Points, in no order, along strands that fork, close into loops and pass close to each other.
In the rows, 100 means zero.
Two points are linked if the straight distance between their rows is under 59.3. Some points are linked to none.
q333: 96,109,115,72,128,76,98,109,109,113,116,96,79,77,94,109,117,72,112,99,106,108
q52: 93,94,57,119,86,102,93,103,105,95,118,79,98,86,93,61,80,104,103,74,81,75
q665: 120,124,117,95,122,67,111,127,108,98,85,113,111,123,111,104,79,105,101,114,102,139
q607: 72,104,106,88,108,140,108,82,66,92,107,88,107,104,84,125,102,98,95,93,96,102
q382: 101,108,105,106,105,64,120,107,88,112,87,90,117,101,72,109,73,104,108,105,101,100
q814: 83,92,140,89,97,118,84,100,101,96,104,83,68,95,93,122,91,105,77,118,99,135
q922: 95,99,98,99,96,114,99,111,100,85,123,91,122,104,103,116,67,93,123,103,97,86
q30: 128,109,126,106,110,96,85,99,107,100,69,111,124,124,98,77,114,117,89,131,103,126
q234: 84,114,125,107,90,146,136,103,82,112,107,101,83,121,104,120,94,138,78,112,85,95
q609: 110,108,121,101,114,66,110,107,86,116,74,101,103,112,76,113,76,105,93,126,99,111
q23: 78,96,56,107,89,107,101,92,89,87,93,104,112,91,94,106,78,89,111,91,99,79
q969: 99,104,119,78,81,145,107,101,98,116,114,79,70,117,87,116,89,132,109,122,94,94
q767: 96,99,133,89,116,122,102,90,100,72,85,109,104,105,98,100,119,118,62,120,107,121
q546: 102,96,74,93,82,86,90,87,103,114,104,94,92,116,93,92,115,108,103,77,95,61
q468: 68,89,99,98,89,99,90,87,99,94,115,111,91,98,107,118,118,72,115,107,92,99
q617: 115,94,55,108,91,80,86,105,122,75,87,104,100,101,107,61,96,115,77,100,102,67
q671: 132,83,121,111,143,93,108,119,100,102,86,118,132,116,111,88,82,116,85,100,85,124
q75: 106,94,80,67,80,126,86,84,82,126,107,81,93,108,98,103,123,91,138,100,100,106
q303: 100,121,109,99,142,70,109,107,96,75,107,109,119,83,98,104,113,87,102,119,101,122
q902: 98,113,127,127,92,79,113,111,128,99,98,107,102,102,103,102,67,95,112,100,90,110
q207: 91,99,113,114,77,93,105,94,101,95,87,85,108,131,112,112,88,133,103,86,97,121
q676: 90,81,77,71,85,124,93,95,90,122,97,114,74,104,79,112,97,75,100,109,106,63
q537: 95,86,116,112,103,115,73,93,98,113,96,116,82,75,115,108,97,59,105,107,109,103
q7: 84,95,100,80,100,120,119,92,91,114,99,91,105,74,69,111,89,77,127,91,102,104
q98: 92,91,101,100,106,120,75,83,109,96,109,95,102,101,126,114,110,98,125,74,102,91
q399: 96,99,119,97,94,84,127,91,98,101,94,87,106,110,76,94,107,130,77,83,96,102
q212: 92,83,47,87,75,144,133,104,100,108,113,115,83,101,97,98,128,94,111,98,97,69
q890: 93,72,83,95,65,103,96,117,100,103,133,108,85,115,118,103,130,81,84,99,105,86
q548: 97,105,63,106,82,139,120,84,98,93,118,93,104,85,105,89,121,123,131,95,91,65
q501: 89,96,122,106,98,118,121,77,84,97,80,96,96,98,102,103,124,139,80,92,117,117
q862: 100,109,126,107,104,74,97,100,108,96,80,101,107,127,111,109,93,109,98,97,95,135
q457: 119,127,122,95,113,89,82,110,134,101,84,133,96,101,110,84,110,76,100,130,105,125
q851: 115,70,125,111,106,110,119,105,73,118,110,88,123,116,95,96,84,130,87,89,83,104
q472: 86,122,98,120,67,111,112,89,72,92,100,92,107,129,103,113,92,129,91,109,97,89
q477: 75,112,77,112,89,110,130,94,91,82,107,89,114,95,73,98,83,119,91,83,89,82
q177: 70,91,86,88,85,116,93,74,92,107,102,112,84,107,93,116,121,84,128,107,88,88
q685: 92,122,102,92,64,149,115,107,93,107,120,93,82,96,123,110,108,110,95,109,116,77
q797: 113,97,97,106,75,110,74,103,103,95,97,96,109,114,131,98,85,99,88,81,117,83
q737: 120,68,117,110,121,82,120,120,89,119,99,105,121,118,110,94,69,121,91,85,74,114
q929: 98,109,60,111,105,60,95,95,77,120,101,98,107,93,98,105,103,87,138,89,98,100
q46: 117,102,83,118,91,78,88,97,131,78,85,116,113,94,103,62,112,104,88,113,96,82
q517: 96,91,120,108,95,129,117,108,89,94,127,87,122,112,94,115,74,113,120,108,80,98
q284: 96,99,111,77,107,142,99,84,72,116,113,77,84,96,59,111,106,111,111,121,85,99
q431: 90,105,115,114,97,100,104,86,107,128,80,111,89,80,85,104,80,75,129,88,103,103
q625: 98,112,95,99,76,120,102,99,106,98,107,105,87,110,118,104,102,118,92,103,112,58
q986: 97,103,93,96,88,141,107,87,63,109,83,91,109,120,88,122,73,114,109,105,106,88
q643: 98,118,118,125,112,75,111,101,133,104,84,108,95,99,109,98,71,95,117,71,88,117
q465: 69,108,89,99,98,110,94,65,98,94,97,103,95,115,88,120,111,103,124,88,81,84
q895: 119,105,101,109,100,81,100,107,122,82,80,107,120,75,123,84,103,103,111,116,131,113
q499: 89,106,113,107,110,94,109,97,109,108,80,107,96,78,104,117,74,85,126,93,118,110
q347: 77,91,34,115,75,108,102,102,92,89,109,90,95,90,91,77,79,102,100,84,87,74
q936: 113,108,121,92,79,97,99,105,89,99,94,90,99,122,95,101,93,124,71,122,112,90
q252: 100,103,115,84,97,104,93,112,95,126,102,78,75,95,82,121,73,96,133,125,101,119
q538: 127,123,123,124,115,62,94,103,94,117,114,99,113,98,100,88,106,86,107,100,86,105
q580: 128,122,102,104,111,63,97,113,98,124,121,126,64,94,124,93,115,69,117,106,112,110
q343: 88,106,99,86,105,111,98,87,98,112,101,88,95,101,103,127,98,96,160,108,95,115
q489: 125,84,136,87,121,110,104,115,117,92,74,101,108,86,104,92,92,119,88,126,126,124
q581: 108,99,104,111,67,104,101,79,86,121,80,92,103,91,92,84,112,112,91,88,119,86
q176: 91,101,52,86,73,160,126,90,100,92,109,112,91,99,111,101,117,85,122,93,87,82
q591: 119,108,78,91,102,54,91,106,99,93,87,99,123,91,100,82,120,92,96,105,118,109
q525: 109,114,94,120,101,111,108,84,112,87,75,99,100,98,109,78,106,145,77,77,109,75
q693: 108,111,96,79,112,79,94,107,123,75,69,101,123,113,102,96,97,113,92,101,117,118
q594: 106,86,139,115,99,88,125,101,104,120,75,97,101,79,92,96,90,116,107,108,112,131
q385: 93,99,57,104,105,73,85,108,118,60,97,94,113,77,129,71,111,94,93,90,108,122
q838: 100,95,122,93,121,90,101,90,89,125,97,86,102,118,74,113,94,111,113,88,85,102
q432: 88,100,96,98,94,143,140,102,92,90,107,95,112,116,88,116,74,134,115,93,87,89
q821: 95,84,47,109,102,81,93,95,102,82,82,115,97,98,97,83,98,102,78,93,101,62
q410: 86,92,70,105,99,87,99,106,92,101,98,115,105,85,106,119,83,68,121,104,106,87
q365: 105,111,119,121,74,92,91,100,85,126,108,85,105,110,89,102,85,83,119,109,89,106
q750: 111,102,112,95,120,102,85,98,113,65,99,115,128,99,110,91,119,100,87,128,105,96
q773: 95,79,55,100,90,78,91,109,114,68,105,116,92,115,121,92,130,106,77,110,102,87
q142: 98,78,62,117,107,57,110,120,106,90,108,122,97,84,121,98,127,78,109,111,108,110
q53: 77,111,55,104,84,140,96,84,104,90,106,95,86,105,120,97,104,107,107,61,92,79
q15: 96,93,130,105,92,129,137,110,81,110,107,111,94,118,117,104,100,141,51,98,88,108
q89: 70,108,79,112,82,92,91,88,86,72,106,94,113,103,108,104,100,91,82,80,98,102
q17: 114,101,128,108,137,81,122,113,125,112,81,115,102,101,108,97,78,109,103,74,92,128
q423: 79,101,113,92,111,108,86,84,69,103,98,95,105,101,85,126,94,78,88,99,101,102
q712: 103,90,91,96,116,63,78,99,103,110,116,111,91,112,102,105,129,72,98,94,84,84
q668: 83,107,26,112,72,120,112,109,91,102,119,102,80,116,121,95,114,115,94,87,88,66
q920: 89,106,128,87,88,90,96,113,104,92,123,88,97,111,89,114,91,86,85,113,96,101
q589: 110,109,138,83,109,93,84,123,110,98,91,98,93,116,98,110,77,87,69,124,101,137
q29: 92,98,96,95,94,76,79,88,105,88,115,106,95,125,109,102,133,88,85,102,87,85
q751: 94,101,123,79,108,131,111,93,111,107,117,90,87,116,80,111,98,114,105,85,87,75
q717: 99,78,85,78,86,118,98,103,94,113,99,103,89,85,91,110,94,86,113,120,121,70
q283: 125,89,123,97,104,104,94,105,112,93,78,94,114,90,116,96,91,114,100,108,133,102
q784: 75,112,81,108,85,125,102,83,103,83,100,84,97,110,114,103,94,122,105,64,96,94
q143: 83,103,68,105,94,88,83,101,107,61,94,83,113,92,125,89,85,103,88,76,108,114
q631: 123,125,109,97,108,66,82,108,99,127,98,117,64,89,115,95,114,71,102,124,111,125
q39: 106,88,116,126,95,116,128,88,82,109,108,94,117,112,87,93,98,143,98,90,74,91
q856: 110,107,132,80,96,84,90,116,99,93,99,87,97,116,85,100,96,103,67,133,104,121
q302: 124,97,134,127,96,104,90,90,95,92,76,107,119,107,103,83,97,117,85,129,105,102
q171: 68,107,97,110,110,86,96,71,101,90,98,106,99,103,83,113,112,95,103,78,80,92
q782: 95,120,75,103,105,93,98,100,103,60,104,94,107,111,98,81,101,122,58,94,89,77
q422: 115,88,127,81,92,98,113,118,105,113,109,74,107,106,86,100,83,117,92,88,115,93
q792: 96,93,57,107,106,65,79,97,109,67,110,95,103,106,116,81,126,112,96,103,84,89
q211: 125,109,101,108,114,86,95,113,91,139,125,111,78,79,115,100,102,69,136,103,107,97
q186: 83,100,75,102,83,131,98,84,76,101,88,110,110,108,90,117,81,81,113,99,98,81
q530: 89,107,108,90,90,124,113,94,105,106,119,78,106,132,83,110,91,116,109,64,73,100
q81: 104,111,112,96,94,95,98,91,122,79,91,114,105,106,87,78,117,97,61,96,96,87
q121: 90,105,127,106,91,97,98,83,134,79,82,107,91,105,112,101,110,116,102,99,108,106
q878: 84,95,123,101,106,104,92,86,122,83,103,94,96,102,120,114,112,108,114,86,102,106
q672: 90,96,81,100,78,116,109,90,110,92,120,90,107,90,106,99,104,115,136,99,101,75
q647: 111,99,127,97,114,98,67,99,108,110,83,105,65,89,82,106,84,97,83,139,98,98
q533: 109,89,62,104,116,71,91,120,114,81,101,122,113,82,132,83,128,73,98,102,113,125
q872: 85,88,64,102,118,92,73,103,92,91,119,103,110,99,117,109,105,70,101,72,87,92
q388: 87,121,78,115,93,100,116,96,91,79,108,82,104,108,88,85,89,133,71,81,87,79
q181: 125,109,96,105,115,63,83,108,96,109,92,113,106,104,104,102,86,86,111,125,106,77
q870: 105,99,105,133,95,129,101,76,87,103,106,93,117,107,92,95,96,125,123,99,79,80
q786: 99,119,84,112,130,61,99,91,84,107,95,114,107,81,100,106,102,74,110,85,99,105
q623: 104,90,126,123,87,106,110,105,107,90,86,99,125,101,112,87,85,104,73,77,103,131
q163: 104,114,95,126,115,82,103,103,121,85,56,116,129,120,103,79,85,121,89,100,83,143
q595: 112,116,116,86,115,73,99,121,126,80,114,101,119,106,93,92,95,81,80,98,93,107
q331: 80,86,73,112,64,115,117,95,82,99,117,114,99,83,99,94,120,88,90,99,104,76
q966: 91,102,90,78,99,118,81,97,84,94,118,94,101,121,105,121,102,91,90,86,104,74
q949: 102,87,132,97,122,118,95,95,75,86,91,92,104,85,89,105,106,115,72,124,114,116
q748: 117,95,89,115,84,85,69,106,96,115,90,109,112,104,120,93,86,69,95,93,113,90
q61: 90,82,115,84,98,108,81,93,114,107,109,107,58,69,89,105,122,88,98,126,104,90
q390: 90,88,107,99,84,116,81,91,92,106,113,104,65,70,76,105,106,90,90,147,99,88
q836: 88,90,127,85,112,128,120,101,98,121,105,81,102,83,75,111,86,92,120,81,99,124
q226: 110,125,107,93,120,76,111,132,131,77,100,107,134,106,92,81,87,92,84,103,90,133
q735: 93,59,61,101,87,94,99,126,106,92,123,111,90,125,117,110,129,98,84,96,106,86
q903: 107,108,98,120,109,101,83,98,113,73,83,116,128,85,113,79,97,81,79,88,106,114
q756: 101,110,136,102,158,79,113,97,102,108,82,118,93,99,84,111,97,100,95,114,88,124
q126: 97,105,124,119,78,106,108,99,108,82,112,107,109,97,90,83,98,93,63,97,93,84
q8: 113,108,94,90,111,83,82,103,73,147,111,95,72,78,97,109,112,70,127,110,108,112
q374: 96,101,108,94,74,123,84,96,83,103,109,96,69,96,88,112,98,112,90,152,103,79
q959: 77,94,103,85,72,95,87,105,87,93,124,100,81,104,101,119,108,78,93,130,100,97
q943: 108,93,60,100,89,106,91,102,115,108,118,82,106,99,92,80,84,101,130,71,81,71
q512: 105,95,102,91,117,86,116,104,117,76,73,96,124,111,105,94,95,137,84,89,110,124
q376: 117,122,126,128,108,83,95,105,79,130,112,97,103,93,97,102,87,76,116,106,87,110
q391: 85,101,136,93,90,137,95,96,84,94,116,83,83,98,101,118,105,109,71,110,102,120
q273: 96,101,83,58,85,149,94,88,89,123,101,97,57,105,77,110,110,89,103,115,95,77
q626: 94,81,52,133,124,63,100,109,99,95,113,116,97,75,114,84,118,75,111,89,89,106
q999: 114,105,125,90,125,84,82,103,107,112,91,96,77,83,110,113,104,103,121,130,117,117
q633: 100,66,53,91,98,102,104,118,95,120,120,102,104,97,108,107,113,67,137,82,98,106
q624: 88,105,112,89,101,99,109,85,128,86,99,106,89,92,84,93,117,105,78,83,103,70
q740: 127,90,138,84,141,87,99,126,98,118,100,101,91,107,95,97,94,114,78,128,86,147
q220: 102,102,114,91,76,126,91,83,83,118,111,68,99,114,102,107,118,117,132,105,104,109
q736: 115,131,80,118,120,71,86,112,130,87,97,121,101,90,124,71,98,72,98,81,91,123
q772: 101,96,125,113,66,117,94,96,92,104,115,103,94,89,93,88,105,77,69,112,106,85
q876: 92,107,88,82,98,77,92,107,119,68,89,95,113,107,118,106,92,98,90,90,116,108
q645: 97,78,133,107,93,113,118,92,99,127,74,91,92,90,92,104,86,121,117,91,114,123
q570: 85,106,96,111,100,87,103,94,76,82,101,79,131,102,103,113,85,101,94,80,98,124
q469: 107,99,99,119,106,86,94,90,101,90,93,96,118,95,103,94,93,110,106,94,101,89
q505: 94,110,111,87,87,163,99,102,84,108,125,94,81,87,109,109,109,97,84,107,110,80
q932: 83,99,103,88,110,106,92,92,92,102,90,95,99,98,107,131,81,91,135,101,110,107
q131: 92,73,125,90,113,118,118,108,77,134,102,84,93,97,87,117,80,113,115,99,85,146
q822: 105,107,130,108,90,94,84,96,124,90,85,127,93,100,98,86,104,80,84,138,97,102
q32: 101,92,107,113,85,116,117,76,100,115,78,87,107,83,86,96,97,121,121,82,116,94
q813: 102,112,77,99,119,70,80,101,116,62,110,87,118,108,97,75,117,109,80,95,81,97
q535: 103,97,62,98,91,51,101,108,86,98,105,90,115,93,97,100,103,95,110,107,106,89
q124: 111,92,83,96,67,95,97,109,105,90,126,101,98,105,120,82,133,100,68,95,107,73
q553: 93,98,122,101,119,112,121,94,121,85,106,103,99,107,80,102,93,125,81,78,83,72
q602: 115,111,133,119,104,67,112,102,111,120,105,91,107,102,86,86,102,98,100,83,81,115
q395: 94,102,125,92,145,81,108,93,98,79,94,101,109,87,89,113,115,104,100,120,100,119
q555: 132,122,86,110,108,58,90,117,111,105,83,129,100,99,119,87,86,79,105,124,113,97
q210: 98,75,68,86,109,78,84,109,91,126,117,105,90,111,110,118,120,75,123,93,98,95
q614: 87,135,90,83,95,133,120,93,79,113,105,92,92,121,93,121,111,116,82,84,95,71
q679: 101,114,60,85,56,134,107,98,83,122,105,96,93,122,103,96,106,91,95,77,104,77
q901: 100,100,129,96,80,133,100,96,112,99,91,100,76,113,115,110,89,124,91,110,118,83
q657: 88,82,68,106,101,118,78,91,102,94,117,102,103,98,122,108,108,82,126,68,90,91
q198: 117,103,61,121,121,68,80,120,126,86,96,123,100,89,126,73,87,76,98,92,95,96
q766: 95,97,117,107,69,121,86,92,99,120,120,104,88,103,87,98,95,75,99,110,87,76
q389: 109,112,108,114,111,107,92,104,128,76,76,121,137,95,111,75,106,90,90,105,108,137
q43: 112,129,82,108,126,77,85,102,120,77,81,102,138,114,99,71,108,115,99,104,84,137
q334: 108,64,53,77,79,115,113,115,101,121,111,103,95,105,93,101,110,75,139,99,101,93
q174: 85,83,129,90,79,145,119,101,95,118,90,84,83,103,103,117,81,127,106,94,111,124
q521: 83,95,66,85,66,110,91,100,113,108,99,105,84,120,108,112,87,85,115,77,100,77
q714: 95,110,88,101,88,99,99,100,108,70,107,103,102,112,107,103,96,115,82,109,104,64
q642: 99,105,103,72,103,104,89,102,80,97,118,75,108,128,92,127,94,107,102,100,99,84
q407: 97,104,107,130,125,72,110,96,102,87,75,112,126,111,96,86,91,112,82,85,71,136
q339: 117,137,100,99,138,70,118,108,102,98,109,111,91,85,118,104,91,93,122,85,118,118
q550: 100,106,120,84,127,100,87,105,100,125,99,85,64,76,90,124,88,95,126,116,109,125
q791: 108,115,103,84,107,68,71,94,110,85,100,107,112,123,110,95,131,87,86,110,95,114
q255: 91,92,135,102,94,100,115,99,91,100,91,94,85,105,79,115,85,124,94,139,96,110
q622: 85,72,61,90,107,111,97,98,101,88,112,119,92,102,96,110,108,94,103,98,95,53
q10: 94,102,104,117,65,96,122,105,90,95,101,79,117,119,97,102,76,134,97,97,103,105
q452: 99,77,124,100,94,111,138,108,93,100,89,119,107,120,107,88,94,140,52,95,86,112
q979: 120,96,133,111,90,104,97,112,95,94,102,92,126,91,103,83,93,88,72,96,113,119
q406: 92,82,83,82,91,92,107,108,109,109,111,105,99,79,81,94,100,73,92,82,109,73
q202: 103,93,78,128,101,90,75,102,126,83,89,113,105,85,125,76,84,79,93,79,99,93
q269: 123,106,141,89,147,86,112,123,92,117,99,102,89,89,104,99,99,100,89,98,104,160
q218: 107,75,39,77,79,129,120,105,97,108,104,104,102,98,89,94,104,93,128,95,102,70
q451: 100,93,140,112,86,96,116,92,98,120,102,89,103,110,77,88,104,114,81,80,88,112
q757: 103,89,133,115,101,108,118,123,97,111,124,91,114,103,95,110,62,103,113,107,82,108
q348: 114,139,125,114,128,74,121,111,77,100,93,122,97,89,98,100,90,84,93,128,105,146
q18: 119,94,108,95,108,85,79,103,98,122,106,99,88,107,90,107,93,90,116,127,97,65
q619: 118,103,101,88,95,60,98,100,87,105,89,94,111,79,91,88,124,92,95,129,125,107
q627: 93,90,80,72,82,154,96,95,82,113,113,99,88,90,107,106,121,81,100,90,115,85
q182: 88,93,129,111,92,124,86,77,96,107,93,99,83,90,98,109,104,105,113,118,102,98
q87: 118,101,131,87,132,91,116,120,135,101,80,112,113,104,104,85,100,107,94,95,101,143
q808: 119,86,144,116,108,93,118,118,99,101,117,92,116,99,92,93,88,116,98,124,88,111
q789: 108,102,108,70,73,135,101,100,100,121,100,74,77,112,75,111,76,107,133,124,94,110
q518: 100,92,138,100,126,93,111,115,86,118,104,93,96,101,100,119,85,98,102,97,93,145
q326: 104,102,118,90,116,87,104,114,108,74,122,90,122,105,94,106,94,101,85,101,92,96
q729: 93,115,78,124,120,65,106,97,91,95,108,122,106,64,112,93,112,65,110,88,98,115
q110: 113,121,118,84,134,72,111,108,103,118,111,95,88,79,96,105,101,88,120,84,113,113
q926: 116,94,104,79,123,98,83,103,95,73,99,102,127,86,111,97,120,91,82,114,125,99
q249: 90,106,127,88,92,142,88,101,89,90,116,93,82,97,109,112,110,96,64,103,114,92
q242: 91,100,136,113,84,98,108,94,106,87,83,111,87,100,86,104,88,106,80,138,101,102
q351: 93,102,91,105,115,94,110,101,130,56,80,90,111,110,109,82,93,147,85,85,95,120
q200: 101,109,115,101,85,67,103,114,132,100,100,111,89,95,101,98,82,75,109,105,101,97
q834: 95,125,69,117,83,139,129,91,90,101,102,95,103,87,109,95,109,134,108,94,106,61
q64: 95,116,88,69,88,138,96,91,78,124,115,96,74,119,84,113,120,95,89,101,90,67
q217: 92,114,117,87,112,110,111,92,117,65,84,118,117,112,88,89,120,112,58,108,99,117
q915: 84,92,130,94,84,128,111,99,93,108,103,85,67,109,83,121,86,137,100,137,92,109
q467: 105,100,71,83,86,110,97,88,103,122,109,92,98,117,77,92,98,94,120,79,80,61
q478: 92,98,136,113,100,92,103,91,97,99,88,94,102,81,103,102,111,99,105,108,111,136
q456: 119,131,107,109,151,85,106,106,103,87,91,122,129,89,106,88,116,99,103,106,99,141
q243: 107,87,115,76,117,111,79,99,85,93,104,89,98,81,98,109,112,94,86,122,121,92
q138: 114,100,111,94,113,85,64,100,95,130,98,102,68,95,82,109,93,83,107,136,94,86
q634: 94,95,121,90,107,113,98,87,119,83,111,108,86,92,100,99,121,104,90,110,102,63
q727: 92,98,94,100,85,76,98,108,132,93,109,106,92,101,111,109,85,95,131,111,102,76
q447: 121,95,125,109,140,106,95,106,101,81,91,110,133,114,104,93,96,106,77,100,88,116
q173: 88,93,110,76,61,122,98,105,91,114,117,76,85,76,89,105,101,86,102,110,119,112
q455: 118,114,121,92,126,81,85,104,125,95,90,115,95,93,115,96,111,83,108,111,106,112
q951: 102,105,78,96,90,66,116,107,99,105,100,76,120,91,84,101,82,111,125,90,110,95
q686: 90,91,79,124,96,97,101,93,127,101,111,110,98,76,101,90,93,86,139,84,84,82
q436: 103,97,120,120,98,115,114,75,102,93,62,111,105,104,103,87,112,138,77,92,108,105
q606: 108,132,94,134,120,65,94,100,130,90,91,116,92,93,122,80,85,91,115,79,87,121
q940: 84,142,69,94,74,134,112,92,82,119,96,95,90,117,111,113,109,109,86,76,99,76
q598: 103,106,139,101,136,90,81,91,108,105,82,110,73,92,76,107,99,95,85,130,86,114
q913: 104,106,127,103,127,84,101,95,87,113,92,98,114,79,83,97,104,76,84,83,101,115
q833: 88,95,83,80,97,92,115,102,103,120,111,97,97,75,77,103,106,66,130,80,100,96
q561: 96,80,132,92,116,103,117,108,108,94,92,100,104,116,103,117,78,124,94,97,94,109
q355: 89,69,42,131,112,76,90,109,104,97,109,100,92,78,102,70,102,86,105,78,83,91
q225: 117,101,139,113,134,107,92,105,109,78,104,113,121,95,106,92,109,98,88,127,93,110
q841: 89,93,45,119,71,110,115,113,95,108,115,113,78,111,127,99,135,116,79,93,101,69
q223: 110,100,89,88,93,122,108,96,96,118,99,71,122,106,85,99,84,105,135,72,101,104
q608: 91,112,111,102,119,79,89,89,80,103,88,107,105,93,91,114,97,70,93,102,101,113
q507: 111,91,141,111,95,117,94,101,91,114,107,89,100,79,84,90,92,86,80,104,103,105
q84: 93,78,72,70,96,93,79,105,88,109,114,98,90,126,109,119,118,81,106,88,105,82
q547: 126,99,140,87,133,95,83,111,110,105,85,102,102,118,98,92,117,119,91,134,91,140
q613: 96,106,104,95,62,118,102,94,86,122,113,88,102,111,77,100,90,89,115,108,88,90
q967: 93,84,63,101,75,97,86,83,99,99,85,102,92,102,127,95,121,106,103,72,120,88
q156: 105,96,89,74,89,111,77,93,83,141,103,83,77,95,88,109,112,76,137,111,98,114
q398: 132,133,84,101,108,53,100,119,106,99,83,114,120,95,101,78,102,88,102,122,117,117
q806: 79,82,47,97,86,142,97,94,108,88,114,109,91,104,116,99,107,86,121,69,85,88
q354: 102,90,129,88,93,97,132,102,114,97,85,105,98,118,92,90,108,143,66,101,99,113
q149: 101,111,74,112,113,94,89,105,124,49,76,94,118,106,107,67,90,136,86,108,96,111
q583: 115,97,124,89,84,95,96,93,84,115,99,76,89,95,80,95,112,122,85,127,115,93
q837: 89,83,66,93,118,87,96,88,100,80,95,116,102,88,94,98,112,97,89,95,102,61
q125: 92,60,49,131,97,100,98,117,100,92,124,109,99,93,103,85,111,85,89,84,88,83
q769: 107,89,81,111,68,101,82,96,89,131,94,101,105,100,106,94,96,72,113,80,107,88
q972: 120,131,122,113,129,80,108,102,68,114,97,106,85,79,107,104,97,96,108,119,117,146
q259: 86,92,105,90,75,128,103,92,92,105,110,87,99,77,106,102,114,88,109,89,120,101
q231: 120,99,112,101,99,85,78,95,98,122,109,86,105,94,120,96,118,93,124,89,108,106
q205: 83,81,26,111,66,109,104,102,84,102,107,102,97,114,98,95,104,96,111,89,85,80
q577: 90,99,103,94,86,121,107,83,105,104,107,79,101,101,101,112,108,118,154,103,97,99
q384: 100,91,84,91,119,74,99,103,116,84,98,108,110,76,93,92,102,78,87,89,108,81
q971: 112,90,121,105,83,121,87,100,102,103,89,96,104,100,118,102,80,102,100,96,125,90
q921: 98,108,102,126,126,69,109,102,86,81,93,91,132,100,97,100,88,109,90,89,86,132
q754: 80,101,96,96,101,126,133,96,78,87,107,85,115,105,82,115,86,126,89,86,97,92
q261: 109,91,100,85,108,144,102,93,70,121,90,83,117,114,80,115,76,99,126,95,93,107
q670: 98,121,84,107,95,118,128,92,102,90,86,92,98,86,114,94,112,148,83,85,124,71
q325: 83,63,52,110,115,98,87,100,113,99,100,125,83,115,106,112,110,88,111,82,87,71
q165: 85,113,97,107,74,93,93,86,119,84,81,92,95,121,118,101,100,128,99,78,108,100
q497: 91,69,61,108,93,86,82,96,112,106,86,123,85,109,116,102,115,84,100,78,103,88
q160: 88,77,104,88,93,106,100,93,111,93,113,118,77,81,104,97,141,89,86,111,110,77
q482: 126,129,103,96,132,72,118,135,110,96,90,119,130,118,99,89,74,100,85,104,95,145
q9: 103,80,97,66,110,117,79,101,88,113,114,89,88,85,97,114,111,83,113,111,115,82
q282: 129,140,110,109,132,76,113,103,81,105,103,118,82,91,125,103,91,101,126,106,126,123
q675: 103,101,95,116,90,108,101,97,94,110,116,74,125,89,101,92,91,97,128,68,96,109
q552: 106,82,90,103,101,78,96,113,104,103,104,119,91,78,116,105,111,71,112,118,114,95
q939: 105,102,101,85,80,107,89,84,90,123,88,88,92,109,94,97,108,107,88,78,114,79

How many points has the smallest loop of links through each point below? Write none if it is on no loop.
q457 | 11
q98 | 8
q220 | none
q772 | none
q943 | none

A tip is a point with one link. Name the tips that can be reached along the links from each point below, in the order of the rows.
q518 | q46, q302, q967
q17 | q389, q87, q727
q220 | q501, q431, q631
q282 | q333, q348

Name the points in between on the shortest way along the links from the first point to the second, in order.
q607, q552 | q423 q608 q786 q729 q626 q142
q410, q756 | q552 q142 q626 q729 q786 q929 q535 q591 q398 q555 q181 q18 q138 q647 q598
q84, q806 | q210 q633 q334 q218 q212 q176
q602, q61 | q538 q376 q365 q613 q766 q772 q126 q81 q624 q634 q160
q577, q580 | q220 q75 q156 q8 q211
